Each row is a point on a landscape with many valleys, with its height.
From any point a ball takes the steepest step (drop divided by distance) to one of its 2 nearest points. It stops when none of these is lower. Distance is the straight distance between rows; heights are no part of it.
Gofo: [118 111 130 132 121 113 126  41 118 109  89 107 123 144 103  78 158 138
 119  96 149 138 150 124 144 141 110 117 190  93 107 121 135 148 116  94
 147 145 150 100  99  91 132 142 114]  h=327
bezir: [150 159 114 151 153 102 135  92 108  74 132 104 157 120 149 218 139  98
  99 142 149 130 149 116  67 148 116 128 150 136 152  51 164 112 169 123
 129 113 125 131 146 127 110 116 147]  h=461
Vegar: [170 112 165 127 119 151 109 147 108 162 105 134 104 149 156 108 117 168
 170 126 127 119 119 135 136 104 158 115 122 115 151 136 113 121 106 159
  83 159 169 115 107 138 113 115 163]  h=132
Guzur: [122 125  84 133 111 142 100 115 149 123 129 114 112 125  89 100 120 120
 116 129 146 144 104 104 105 134 108 129 156 108 156 125 151 147 145 118
 124 116 114  94 119 115 115 132 115]  h=536
Kem: [ 95 127 124 100 109 122 177 112 109 142 156 192 127 123 103 137 113 132
 138  93  98 116 120 158 115 181  61 139  70 156 128 162 107 111 144 115
 140  82 107 142 149 149 115 134 158]  h=457
Dep: [123 105 111 159 156 112  94 163 159 121 151 102  99 125 151 125 112 148
 132 114 112  83 122 119 123 104 143 144 105 128 124  97 114 159 119 118
  98 137  82 133 155 101 124 141  95]  h=159
Tak: [162 130 163  82 102 119 156 112  80 138  98 142 159 138 122 203 123 120
 131 138 147 148 161 146  84 150 126 160 156 147 143 108 152 106 128 183
 147 101 190 139 126 164 123  98 152]  h=460
Tokab: [135 134 138  97 109 129 158 132 107 136 103 168 150 119  82 125 126  96
 146 163 123 141 105 109  83 165 121 120 105 143 164 162 122  90 144 155
 142  72 144 137 125 168 134  74 175]  h=551
nuki: [167 117 167 133 152 132 135 183  96 175 109 152 150 113 120 138 113 126
 152 189  94 122 112 127 133 125 181 128 105 167 129 155 104 117 108 171
 105 128 135 141 123 166 146  69 152]  h=447
bel: [128 120 106 131 127 107 147  49 115  92 138 118 119 145 102 124 133 121
 111  85 116 134 149 142 134 153  84 149 158 114 117  97 137 153 145  91
 164 119 125 138 111 116 117 156  99]  h=288
Telum: [152 140 128 194 160 135  98 135 158 101 116  89 145 115 137 161 129 126
 137 178 153 109 109 110  89 114 176 114 125 127 143  77 142 114 134 132
 113 114 105 122 160 118 102 111 137]  h=247
tulap: [105 117 128 165 115 102 132 116 134 124 116 101 119 127 134 114 135 139
 136 110  93 133  92 139 197 124 160 134 124 138  70 158 129 165 129  72
 119 160 124 138 122 103 132 146  86]  h=171
puvov: [125 147 115 147 127 158  98 140 186 156 123 126 132  93 122  64 161 116
 142 139 172 123  76 131 141  98 165 105  98 119 146 179 119 159  94 139
 141 104 108 121 143 125 138 125 143]  h=153
pevu: [153 135 157  75 129 149 133 184  77 169  99 112 139 131 164 193 115 143
 128 145 104 150 147 117 156 121 150 115 162 151 125 124 140 123 113 166
 102 144 158 128  78 183 164  92 115]  h=716
tomub: [102 111 105 168 108 113 101 118 148  94 127  75 100 133 140 112 118 114
 114  87  96 117 132  94 130 114 132 138 156 104 108  93 134 168 142  90
 109 157 105 132 123  97 133 157  59]  h=595
zate: [123 112 104 139 119 131 111  67 138 117  74  98 112 113  77  69 144 108
 113 128 163 149 107 120 149 151 122 108 171  97 126 160 142 163 126  84
 143 131 124 101 100  94 137 135 102]  h=271
rak: [155 158 144 170 147  89  96  84 163  80  89  79 127 145 149 128 133 100
 114 129 132 100 140 112 129 108 138 125 176  69 117  40 151 107 125  99
 154 134 136  92 124  71 136 160 119]  h=281
Nuped: [158 148 138 130 135 142 106  47 161  79 118 101 142 152 103  93 154 121
 130 134 175 114 157 137 117 122 120 105 163  80 152  88 137 116 132 115
 153 119 140  91 118  99 116 149 161]  h=319
ruz: [133 129 122  85  92 205 122 114 136 124 141 167 130 161  87 118 143 128
 147 157 152 167 129 127  68 127  92 124 112 125 185 175 123  85 132 173
 151  91 151 101 131 150 116 124 178]  h=506
Lif: [174 119 144 101 104 128 138 134  92 143  73 124 157 131  75 124 144 103
 159 179 129 160 105 108 133 147 143 113 180 135 156 168 150 117 130 146
 129 100 169 143 104 163 157  73 159]  h=547
ridoz: [110 130 117 159 138  98 118 141 159 112 119  72 133 113 156 145 127 104
 107 115  85 109 128 115 154 113 157 142 157 131  80 105 134 172 121 102
 126 151 112 146 123  98 160 140  47]  h=623
solok: [150 150 168 177 154  88 119  95 150  93 107 117 121 155 168 109 122 127
 122 113  88  89 148 136 162 106 144 140 163  84 101  74 107 104 120 102
 149 160 131 121 117  66 143 159 115]  h=213
fanu: [123 113 120  83 105 136 141 129 108 153 107 167 120 130  78 100 126 111
 127 138 117 172  92 125 124 168  94 137 147 139 149 189 150 127 136 135
 131 107 140 121 113 157 144 111 148]  h=241
fodo: [147 123 119 138 152 165 109 109 145  82 182 127 151 171 153 181 105 159
 133 104 146 117 177 140  74 119 107 136 113 120 161  66 136  99 132 134
 119 125 129 107 156 139  71 161 174]  h=450
ref: [137 120 190 119 141  94 154  60  99 133 115 142 152 145 140 127 140 144
 126 109 111 112 171 153 191 124 118 139 158 137  71 117 113 121 103 111
 154 166 185 125 104 126 152 123 120]  h=414
Vatop: [139 149 116 118 132 149 125  49 153 100 162 133 125 150 108  98 134 143
 133  95 152 117 151 178 145 132  75 113  95 102 122 115 116 131 144  84
 166 117 106 136 122 126 125 176 161]  h=403
nufi: [151 115 171 153 150 118 155 110 126 142 160 171 124 155 164 133 112 184
 146  94 116  86 155 181 149 130 110 154  88 135 111  97  82 101 112 127
 118 173 143 156 125 126 121 146 143]  h=301
dur: [110 145 126 148 133  98 133 114 125 107 133  77 150 114 159 161 127  93
  98 124  97 108 148 125 170 135 148 129 176 130  74 101 129 152 140  81
 140 151 144 142  85 108 192 137  54]  h=649
suk: [132 173 183 181 174  91 106 139 164  95 101  95 137 140 166 120 115 104
 126 155  88  87 128 143 143 109 177 166 157  82  90  90 109 109 103 112
 156 166 102 130 133  62 153 165 127]  h=125
lebe: [150 117 190  89 130  99 158  66  79 148  87 139 165 140 121 151 147 124
 119 136 130 124 174 143 183 135 134 143 188 132  92 119 124 122 104 131
 165 138 211 116  86 142 161  98 140]  h=446
Rekub: [ 83 112  83 110 134 104 158 189 115 164 166 170 110  97 119 120 116 135
 104 119  93 139 128  94 121 153 118 146 100 162 118 159 120 148 148 133
 103  95  71 132 184 130 122 118 109]  h=500
fip: [122 128 127  98 114 113 164  79 117 128 134 166 144 130  94 156 111 108
 121  98 105 119 144 150 111 168  80 161 120 153 127 127 128 129 151 115
 139  91 128 143 124 140 118 133 115]  h=433
Dage: [132 131 128 115 140 153 142 161 128 150 165 169 131 106 121 123 119 142
 144 176 122 117 117 110  88 132 152 115  61 154 162 148  99  96 142 167
 122  78 105 127 152 159 114  95 183]  h=179
Dumev: [137 128 124  95 125 158 116 150 137 150 169 174 103 138 139 114 119 175
 148 119 138 121 136 140  97 114 110 127  83 146 171 135 110 113 133 157
 107 130 114 122 137 136 105 128 170]  h=835
Rov: [159 128 184 112 122 128 131 135  91 162  76 112 131 140 157 150 116 134
 144 145 113 135 152 124 167 108 153 116 193 123 117 126 130 135 102 157
 101 164 188 114  87 160 139 103 129]  h=685
Vele: [ 95 105 109 153  99 101 140  67 113  81 125 109 108 151 116 105 145 132
 116  67 112 155 146 147 157 145 107 116 165 121  87 104 132 176 154  71
 128 160 140 123 114 112 123 167  74]  h=250
Mosu: [155 153 116 116 139 153 111  80 167 101 154 134 140 141 104 114 128 131
 132 128 160 107 145 143 116 123 102 125 111 115 150 107 129 108 138 106
 147 111 119 115 120 138 112 153 167]  h=367
zum: [157 111 179 137 169 135 143 157 121 164 148 173 101 133 168 133  98 176
 144 123 105  82 140 155 137 129 147 146  76 151 120 126  77 110 108 143
  91 175 129 148 112 136 111 121 149]  h=344
ruro: [122 131 126 189 170 130  69 163 194 112 122  86  87 130 175 129 111 136
 140 133 121  73 117 131 118  88 166 142 119  92 125 104 121 133 114 138
 128 135  90 128 142  77 113 167 122]  h=85
nolo: [129 133  82 142 158 153  51 164 185  99 183 104 102 150 150 144 105 126
 132 118 153  89 138 114 101  63 105 102  85 116 150  92 130 135 143 120
 122 133  72 103 159 108 102 159 164]  h=340
disib: [135 130 133  88  95 167 165  87 122 119 104 158 141 137  70 124 145  98
 142 157 140 161 109 132  67 167  87 129 129 117 177 174 125  86 140 168
 157  58 168 116 110 151 127 110 180]  h=527
petop: [ 99 144  68 132 145 116 121 184 106 105 122 108 130  92 130 193 122 102
  59 158 135 137 152  80  54 121 121 112 133 152 124  60 158 126 166 125
 106 107 101 144 167 142 121 114  91]  h=444
Papo: [148 141 115 137 132 186  97  92 149  84 181 123 162 166 135 165 128 134
 162 141 171 110 183 141  85 100 115 117  91 128 177 108 143  77 140 148
 124 142 140 105 163 146  90 152 195]  h=470
gop: [142 116 135 103 105 106 125 104 118 154  95 129 135 108  89 104 123 113
 123 135 126 145 102 128 152 156 128 128 154 129 119 165 144 141 129 105
 137 124 141 126 104 141 144 102 120]  h=296
vitu: [151 142 147 185 114 126  80 116 171 108  66  63 130 123 144 106 131 111
 152 170 151 113 122 117 123 104 183 121 162  92 145  99 139 107 120 137
 122 136 150 100 126  89 106 125 132]  h=175
mapek: [140 139  95 143 164 152  92 155 178 111 197 130 112 148 149 138 112 138
 130 112 137  70 147 148 120  71 103 111  44 135 124 121  97 123 143 110
 123 129  61 134 160 120 120 164 167]  h=303
fusib: [156 158 106 202 148 148 106 113 112 116 120  85 166 103 124 190 142 125
 151 197 159 144 122  89  87 123 160  99 131 142 174 100 144  82 149 147
 101 118 118 149 170 105 113  82 146]  h=273
repef: [118  81 115 102  97 141 122 151 102 151 132 156  90 152 135  99 127 186
 141  86 129 169 100 137 137 126  91 136 117 117 149 165 131 135 121 137
 101 176 147 120 136 147 115 142 135]  h=150
Vadob: [ 83 122 101 103 106 177 132  83 130 132 107 144 102 113  66  61 165 101
  97 141 190 182  66 143 149 148  82  91  96 107 128 205 120 132 122 127
 167 119 112 109 101 127 128 136 142]  h=152
latu: [112 100 130  96 119 126 150 172 112 159 132 150 126 108 106  73 152 136
 145 144 124 176  49 122 184 148 140 109  91 119 111 226 145 137 101 146
 143 129 127 119 159 166 147 119 167]  h=560
potaf: [ 91 118 109 122 112 131 143 162 109 117 153 108 124 112 171 167 112 133
 113  87  86 118 159 100 143 127 144 123 134 162 107  95 111 160 142 104
 102 184 133 155 111 132 155 136  53]  h=248
rifab: [129 138 133 126  99 144  61 135 161 141 118 127  96 131 145  88 129 149
 149 121 169 118 110 137 133  83 131 117 119  98 154 150 110 133 120 137
 103 156 136 118 121 110 116 144 150]  h=254
kuvep: [143 128 169 139 129 131 101 142 138 156  88 111 112 126 174  97 123 134
 160 157 113 109  97 137 163  97 179 122 137 112 111 167 108 128  87 141
 101 152 157 122 119 120 123 118 151]  h=169
vula: [165 147 173 160 170  91 139 103 131  89 145 127 146 169 166 172 126 120
 102 112 108 102 163 134 114 115 125 158 135 103 122  14 123 100 112 118
 146 152 137 113 128  99 136 170 116]  h=335
raku: [105 125 167 165 158 113 106 178 137 122 119  78 118 111 196 159  96 108
 103 132  88  97 150 111 131  91 176 133 169 120  93  98 110 128 101 139
  97 185 124 128 110  93 141 155  69]  h=348
Lafop: [133 141 108 124 129 115 160 183 125 152 102 132 171  85  88 124 138  71
 127 161 132 171 100 112 135 147 147 130 152 159 116 175 166 157 113 152
 146  53  97 153 136 143 164  69 121]  h=331
zonu: [146 110 150 104 129 136  99 167 117 168 128 154 102 126 138  87 124 160
 156 140 119 129  91 128 152 119 147 118  86 134 147 179 117 129 112 153
 103 146 141 119 133 150 130 103 170]  h=50
Kazo: [142 151 121 151 117 152  70  96 182 105 100  88 124 127 116  90 138 111
 153 152 172 101 128 129 122  98 155  98 143  87 149 119 125 125 131 121
 142 122 131  98 120  93 113 142 141]  h=255
miriv: [111 137 119 136 161 125 141 192 124 155 122  87 181  90 143 172 130 109
  96 160 117 134 130 121 159 117 171 137 159 162  93 138 154 157 106 112
 137 108 110 158 112 130 182  97  64]  h=737
dol: [ 81  99 110 119  85 124 174 118 111 139 152 174 102 149 107 111 138 189
 158  70 126 160 120 173 142 151  83 144  83 141 118 162 119 126 146 103
 136 147 132 142 134 150 104 156 139]  h=230
dudur: [114 134 120  95 146 114 181 214 111 160 117 156 142  95 109 151 127  93
 115 174 111 177 128  97 121 147 143 121 131 165 109 179 155 141 128 175
 123  46 100 145 155 155 173  57 133]  h=376
gepok: [112 149  98 147 159 137 119 149 184 134 188 144 121 117 148  95 162 136
 136 110 139  77  89 162 155  77 120 114  24 141 116 154  94 144 112 123
 142 125  65 150 174 120 141 162 145]  h=227
vuta: [ 77 115 103  83  74 128 180 126  87 139 125 164 112 138  94 157 129 106
  97  70  90 175 136 127  93 171  55 162 139 154 135 161 136 141 145 125
 128  96 129 122 137 130 132 139  89]  h=397
vos: [112 149  87 110 110  94 151  96 101 110 124  85 151 111 131 158 135  89
  80 111 129 131 168 119 164 156 133 131 181 135 100  93 162 157 150  83
 166 119 153 151  74 128 172 135  53]  h=674
gadef: [ 82 101 103 171 101 105 136 118 131  96 137 109  90 142 148 105 140 154
 141  71  98 140 109 140 175 111 133 118 127 122  91 130 128 158 149  68
 109 175 133 128 111  97 110 173  86]  h=214
sabe: [124 105 102 110 108 177  89 122 154 122 165 119 110 167 123 124 119 166
 122  92 164 140 142 124  88 104  87 141 152 105 186 112 134 128 127 141
 105 153 130 101 136 118  89 157 129]  h=400
Luvov: [114 113 104  89 119 116 158 199 113 162 140 167 115 112 114  87 133 135
 135 139 107 182  62  97 156 172 123 127 122 138 125 223 145 152 117 174
 127 123 100 107 162 155 150  88 171]  h=538
lozu: [127 119 139 116 146 140 139 184 140 178 154 171 125 102 132  86 125 139
 139 159 116 122  84 129 128 126 160 126  61 152 149 173 102 131 115 170
 132 105 109 144 161 160 128  88 171]  h=128
nezi: [144 122 118 129 137 161 111 161 127 139 154 149 115 133 134 139 102 169
 152 155 142 126 147 111  68 110 140 123  98 138 183 105 135  97 144 163
  93 125 114 113 144 137  84 116 152]  h=820
Ruzip: [119 148 131 177 141 125  73 121 194 102 112  82  78 126 175  87 124 133
 137 124 111  77 113 142 158  89 149 138 142  72 102 114 111 135 111 117
 152 160 106 135 137  62 124 172 127]  h=166
moviz: [148 127 145  86 115 117 152 178  76 150  90 161 144 117 105 173 123 103
 137 162 115 158 141 111 102 157 131 134 134 168 141 160 154 103 137 169
 130  75 145 147 116 172 158  56 143]  h=528
situf: [116 120 123 146 129 106 150 111 140 138 142 133 133 115 117 109 136 134
 132 120  99 110  89 157 184 156 138 144  85 152  85 150 116 154 117  84
 136 123 108 148 138 127 144 140 111]  h=115
Ves: [149 139 173 175 141 117  92 129 163 130  90  95 116 128 177  95 112 133
 151 154 119  86 131 138 139 102 177 135 165  93 118 116 112  99 104 148
 115 157 146 121 113  85 119 131 140]  h=68
nefaz: [135 106 148 116 121 140 103 177 114 155  92  99  86 125 192 129  99 152
 145 107  89 136 116 108 148  91 162 120 157 111 139 157 131 138  98 159
  67 182 142 108 115 124 103 128 110]  h=413
losa: [173 117 183 131 115 136 127  99  94 145  64 110 146 144 136 108 138 128
 173 175 129 132 150 127 136 107 169 118 179  97 146 125 121 110 107 158
 116 150 200  96  98 133 125 102 162]  h=650
ratid: [136 143 109 145 131 131 107  92 127  89 134 100 154 143 126 175 131 119
  97 128 154 141 144 112  66 132 108 132 178 114 159  53 168 124 143 129
 125 128 138 108 145 128  89 133 132]  h=480
Kire: [173 128 165 139 102 140 107 112 107 141  51 101 151 130 101  92 154 117
 182 186 153 137 112 113 139 121 173 109 178 110 144 156 118 114 118 141
 131 115 182 111  95 145 149  90 160]  h=606
sadud: [ 98 145  93  97 122 105 155 212  91 148 113 131 148  92 119 176 122  93
  82 148 130 169 150  96  88 152 127 128 138 164 117 146 162 133 151 143
 118  60 106 143 139 153 155  80  88]  h=408
sep: [143 135 114 104 105 216 116  94 126 104 168 143 157 157 107 147 132 135
 166 145 171 150 161 127  62 109 115 117 117 130 197 149 128  68 130 173
 128 115 152 103 147 140  89 144 184]  h=489
keku: [113 116 108  87 103 143 134 152 119 159 146 182  93 123 105  85 128 147
 126 120 137 167  90 127 135 144  84 136  97 137 156 182 129 123 132 136
 127 128 115 116 139 141 119 117 158]  h=196
Fezep: [121 135 119 106  90 159  88 151 149 143 151 163  99 135 119  72 155 147
 135 119 181 132  78 144 142  71 103 102  82 113 155 187 112 135 121 147
 115 159 122 120 142 120 126 143 150]  h=298
ladag: [ 88 140  62 109 121 110 135 198 103 128 130 120 126  91 110 164 116  89
  70 125 121 153 143  83  62 142 109 130 142 149 124 106 152 138 166 131
 103  79  83 135 150 137 136 122  75]  h=428
sekig: [122  85 153 113 132 126 149  33  93 105 108 131 135 151  97  91 167 155
 114  64 154 151 163 152 151 158  97 133 175  95  94 132 105 147 109 111
 167 129 165 112 121  99 117 154 129]  h=363
nusa: [123 115 165 106 122 122 161  76 118 151 136 164 126 143 107  96 141 155
 148 103 136 120 120 172 154 150  95 118  94 128 106 157 110 115 122  94
 155 132 165 157 115 159 122 127 161]  h=648
kivi: [143 153 132 187 172 131  96 147 202 116 115  94 137 123 148 119 140 117
 143 173 139  74 106 138 107 101 171 137 106 110 132 105 116 134 105 132
 131 113  92 131 147 102 128 133 137]  h=173
lino: [125 114 168  87 120 130 150  79  92 154 102 161 130 132  90  88 141 124
 146 129 133 135 106 147 150 157 111 121 117 133 133 174 113 122 124 112
 160 118 178 146 111 187 145  94 181]  h=621
viri: [112 134 126  99 103 108 137 111  99 144 110 114 139 111 124 150 121 123
 116 123 106 148 124 119 175 139 137 126 171 147  93 147 141 145 138  95
 133 139 151 136  98 146 152 115  80]  h=343
Babun: [102 141 169 169 144  99 121 146 134  88 129 106 118 137 193 142 109 122
 122  96  66 106 164 125 172 113 146 142 164 124  75  97  95 131 128 112
 125 200 136 138 107  85 154 166  69]  h=310
nat: [134 108 123 101 124 167 112  95 148 108 164 141 142 163 122 153 119 157
 129  96 172 138 166 141  88 123  92 158 153  99 158  99 124 112 126 150
 131 119 141 117 148 131  75 162 150]  h=426
somi: [ 75 102 101 122  80 108 181 128  96 137 156 164 111 136  85  97 138 140
 136  99 113 164  88 160 166 160  97 121  73 142  98 180 127 136 152  88
 142 130 114 130 126 130 114 153 125]  h=202
fom: [139 152 109 138 136 159 138 138 130 114 154 147 163 112 105 154 124 128
 150 182 144 124 128  97  67 136 144 104  78 150 174 140 127  67 154 154
 137  79  98 123 157 143  95 106 178]  h=212
Voton: [155 153 186 136 170  81 160 104 114 118 150 156 155 160 164 170 118 126
 106 119 113  97 184 162 146 128 136 163 134 142 115  43 105  98 110 131
 158 165 162 129 107 103 154 147 114]  h=368
zades: [139 136 139 136 152 101 132 102 123  90 145 114 144 147 164 188 131 102
  80 105 134 112 172 116  95 130 120 137 162 116 124   4 146 114 122 126
 151 147 146 131 139 127 132 158  99]  h=308
Kesig: [105 142 106  77  99 108 170 128 101 125 130 157 141 133  99 182 119  99
  97  98 115 131 147 124  65 167  73 158 132 156 138 123 143 129 148 130
 126  69 121 130 132 143 118 121  98]  h=415
mas: [127 104 136 135 123 128 151  92 127 135 164 161 113 156 141 132 121 184
 151  63 111 118 153 165 146 144  92 151 101 140 116 120 108 129 135 105
 122 157 129 154 135 140 112 148 132]  h=265
gidu: [156 161 140 149 178  97 144 122 120  96 135 129 156 116 143 211 128 112
 100 173 134  91 147 133  93 145 136 142 113 154 128  59 141  96 160 117
 127 111 116 139 143 127 118 107 142]  h=439
Dogod: [134 121 152 101 141 136 151  15 125 102 138 138 149 144 103  97 164 147
 115  95 161 123 161 177 141 146  73 116 139  92 121 120  95 118 120 104
 182 105 140 129 114 118 117 154 163]  h=398
dobot: [109 125  81 154 121 125  66 133 176 114 136  76 102 129 123 104 122 125
 121 104 144 118 107 106 126 115 121 123 143  96 139 116 145 162 127 105
 121 117  86 109 133  97 117 161  98]  h=565
Pumi: [105 127  99 144  93 120  95 162 158 133 153 141  93 122 151  82 151 157
 152 100 175 108  78 161 170  67 117 113  63 109 116 182 113 139 110 129
 118 162  97 145 156  97 120 176 128]  h=330
suv: [163 139 166 116 156  93 160  93 119 115 146 144 149 140 142 170 119 123
 115 145 131  91 170 139 107 152 119 160 125 148 128  66 125 104 129 122
 140 125 143 137 118 130 118 121 124]  h=406
vir: [115 146 104 125 118 104 130 156 112 133 112  63 164  91 123 174 129  78
  75 141 144 140 132 113 151 156 148 125 179 142 104 122 171 148 137  99
 155  92 115 162  91 127 179 109  57]  h=703
numur: [124 120 159 145 130 133 112 173 129 136 107  87 105 120 200 138  98 128
 119 103  91 115 154  98 130  93 165 115 180  98 125  95 129 122  94 152
  79 195 154 121 103 114 111 144  76]  h=378
mipo: [138 150 128 173 141 118  81  97 190  83 114  86  86 155 157 113 111 112
 134 108 108 100 130 114 139  97 127 120 154  51 110  58 133 126 139  88
 165 136  95 107 130  70 128 195 129]  h=244
taga: [110 113  96 140 150 111 125 180 130 138 137 105 110 124 143 143 100 133
 107 101  95 108 151 101 116 125 144 135 117 147 115  93 127 149 141 114
  94 152  96 152 145 125 124 133  74]  h=208
kupo: [ 89 116  91 157 109 109 164 112 133 115 163 151 116 125 102 118 136 130
 133  93  97 128  99 166 168 162 114 141  63 163  86 142 117 157 165  96
 141 115  69 151 143 122 116 159 114]  h=164
Fogi: [ 93 120  94 102  94 119 143 118  90 137 125 138 130 110  94 140 117  97
  98 107 114 166 122 118 131 166  95 134 150 154 117 143 151 155 153 105
 128 119 126 133 120 137 143 131  64]  h=375
fubar: [101 121 115 114 145 106 169 148 118 162 159 176 113 113 118 144 108 142
 125 113  82 100 139 138 118 155  99 149  66 181 104 137 108 121 151 117
 112 102  89 149 152 129 114 119 117]  h=479
Popep: [150 107 133 114 123 143 108 191 104 144 123 130 108 133 149 136 110 158
 138 134 114 156 134  98  77 116 161 130 129 132 172 115 148 134 133 168
  81 142 142 113 129 138  93 104 124]  h=802
firi: [111 113 147  90 107 142 127 123 110 147 102 158 114 125  92  62 152 118
 144 150 141 161  66 138 161 152 127 101  95 119 131 200 113 123 113 123
 149 125 164 128 122 187 143 109 185]  h=590
nar: [149 142 161 125 144  80 161  53 119 115 115 132 142 133 117 115 135 111
 115 126 117 105 143 152 184 144 127 139 136 135  85 105 117 132 132  77
 161 138 158 138  96 106 165 125 114]  h=371
lud: [ 93 103  93 122 119 138 146  65 111 133  89 118 120 113  54  71 148 106
 107 138 161 178  86 134 159 170  92 110 126 109 115 182 136 158 127  96
 153 121 111 118  93 110 134 149 121]  h=209
Rog: [111 127 119 133 131 117 136 139 113  92 154 103 135 133 162 175 114 111
  98  98  95  99 175 106 109 134 134 130 150 135 107  35 130 134 136 115
 125 163 142 146 118 132 155 154  62]  h=280
zemi: [102 149 110 104 110 169 121  94 160 129 148 153 119 118  78  77 136 108
 118 133 162 143  99 149 135 135  80 112  80 121 146 174 110 130 139 119
 155 105  97 119 116 140 119 147 151]  h=201
Pav: [142 119 118 131 134 128 149 190 131 163 105 130 171  99 103  83 148 111
 152 170 127 184  76 106 151 133 156 117 156 139 131 196 170 174  99 173
 124  84 110 131 138 150 162  71 146]  h=275
gup: [157 129 171  72 111 117 144  97  77 151  70 130 151 135  92 155 144 103
 133 154 137 144 144 129 163 151 127 125 193 131 118 152 156 125 123 135
 153 120 185 132  91 174 165  80 148]  h=492
Tufo: [163 131 171 105 139 128 147 100 100 117 137 151 160 140 140 199 121 140
 123 130 145 127 178 151  77 140 127 164 135 145 136  70 129  98 126 168
 132 120 162 133 147 152  86 117 145]  h=434
nava: [162 141 121 151 113 159 147 138 143 138 101 115 176  96  73  76 150  88
 149 176 175 170  77 102 114 144 171 110 140 122 160 174 141 130 120 157
 153  55 130 137 125 146 160  86 144]  h=274
Lubi: [124 144  90 128 158 150 115 154 167 140 193 156 118 113 123 112 129 136
 122 130 137  95 118 132 131 115 119 127  50 150 133 138 101 121 139 126
 129 100  52 135 164 126 121 143 164]  h=264
zunun: [165 169 121 182 158 163 125  88 121  95 142 107 175 119 134 182 138 121
 160 188 156 109 138 107  86 135 153  90  97 141 172 123 132  58 152 132
 126 109 130 127 155 142 102 108 179]  h=240
Reme: [106 128 108 136 152 133 126 217 116 143 126  76 148 101 165 181 113 120
  81 166 120 131 157 100 120 108 172 119 155 144 101 103 145 147 124 131
  98 128 115 154 123 136 164 110  65]  h=763
Nid: [113 120 155 161 139 115 155 151 118 109 162 135 110 146 192 166 112 147
 133  83  76 114 176 135 162 120 126 138 130 146  94  83  85 139 129 109
 108 204 143 151 107 115 135 151  63]  h=279
tafan: [139 119 131 132 111 126 104 113 133 116 116 108 130 145 120 132 113 133
 120 133 146 131 133 112  91 125 132 137 165 111 154  90 158 133 136 123
 109 135 135 114 113 135  99 124 114]  h=505
kana: [124 139 106 135 126 144 125 146 158 156 115 132 153  90  89  50 149 112
 131 147 166 167  63 116 143 138 153 116 137 122 154 191 146 169  95 149
 136  90 119 126 136 136 151 102 141]  h=211
ridup: [154 129 159 116 144 121 146 182  83 152 106 154 142 120 119 190 108 127
 144 188 125 132 139 123  96 135 169 129 122 176 127 122 141  97 140 172
 115 105 146 146 125 159 129  67 139]  h=495
peli: [120 116  83 125 124 154  78 156 164 120 176 117 102 143 127 143 101 154
 122 107 148 113 143  87  80 101 100 122 120 118 181  97 139 127 142 134
  99 140  89  96 145 120  86 161 132]  h=372
pures: [131 115 110 111 133 133 114 213 104 143 121 104 127  99 156 157 105 126
 102 139 115 153 145  77  98 104 164 117 139 143 140 118 154 145 124 155
  64 145 133 123 130 139 135 105  83]  h=784
mogi: [127 101 151 128 105 145 103 134 132 150 107 133  75 148 174 100 122 180
 166 108 133 123 129 152 154  89 122 119 137  96 130 145 101 124 102 141
  92 186 168 119 115 111  98 147 146]  h=197
Balo: [127 130 139 111 130  86 174  49  97 105 135 142 139 143 121 149 150 109
 110  85 105 127 169 163 169 164 109 148 147 143  83 103 130 144 149  95
 180 121 160 141 105 117 150 142  96]  h=328
fakif: [ 94 115  83  96 124 107 166 201 123 161 155 177  87 102 128  94 121 133
 108 134 119 175 102  90 108 166 114 133 116 143 126 200 135 144 139 171
 115  98  76 112 195 128 126  94 155]  h=517
vizu: [153 118 182 120 162 126 147 164 109 174 133 167 133 117 143 136 107 145
 143 154  94  83 119 150 147 145 144 147  80 166 105 145  81 114 111 138
 112 137 131 153 115 161 131  88 149]  h=390
lopab: [100  93  93 138  86 121 119 149 125 130 137 124  95 144 146 109 126 175
 153  78 126 147  96 126 164 111 109 131 123 109 119 169 137 135 126  95
 101 171 129 132 136 113 101 151 103]  h=192
kiper: [106 168 110 147 139 144 114 130 194 133 168 145 123 100 135  72 178 110
 126 117 169 110  78 147 148  63 126  98  52 129 140 180 110 169  93 150
 141 132  82 130 162 134 135 152 132]  h=198

Call two points neighbours if one is among the 2 nearest of the other. Go from one point of each pair to the other, from neighbour to neighbour, staying as low as possible. Name the highest point that can't be avoided.
zonu, repef => Vatop
repef, situf => gadef
Vadob, repef => zemi
zonu, Ves => kuvep

Where does a ball stop that starts at each point below?
latu => repef
Tokab => puvov
nuki => situf
numur => ruro
Rov => situf
Voton => ruro
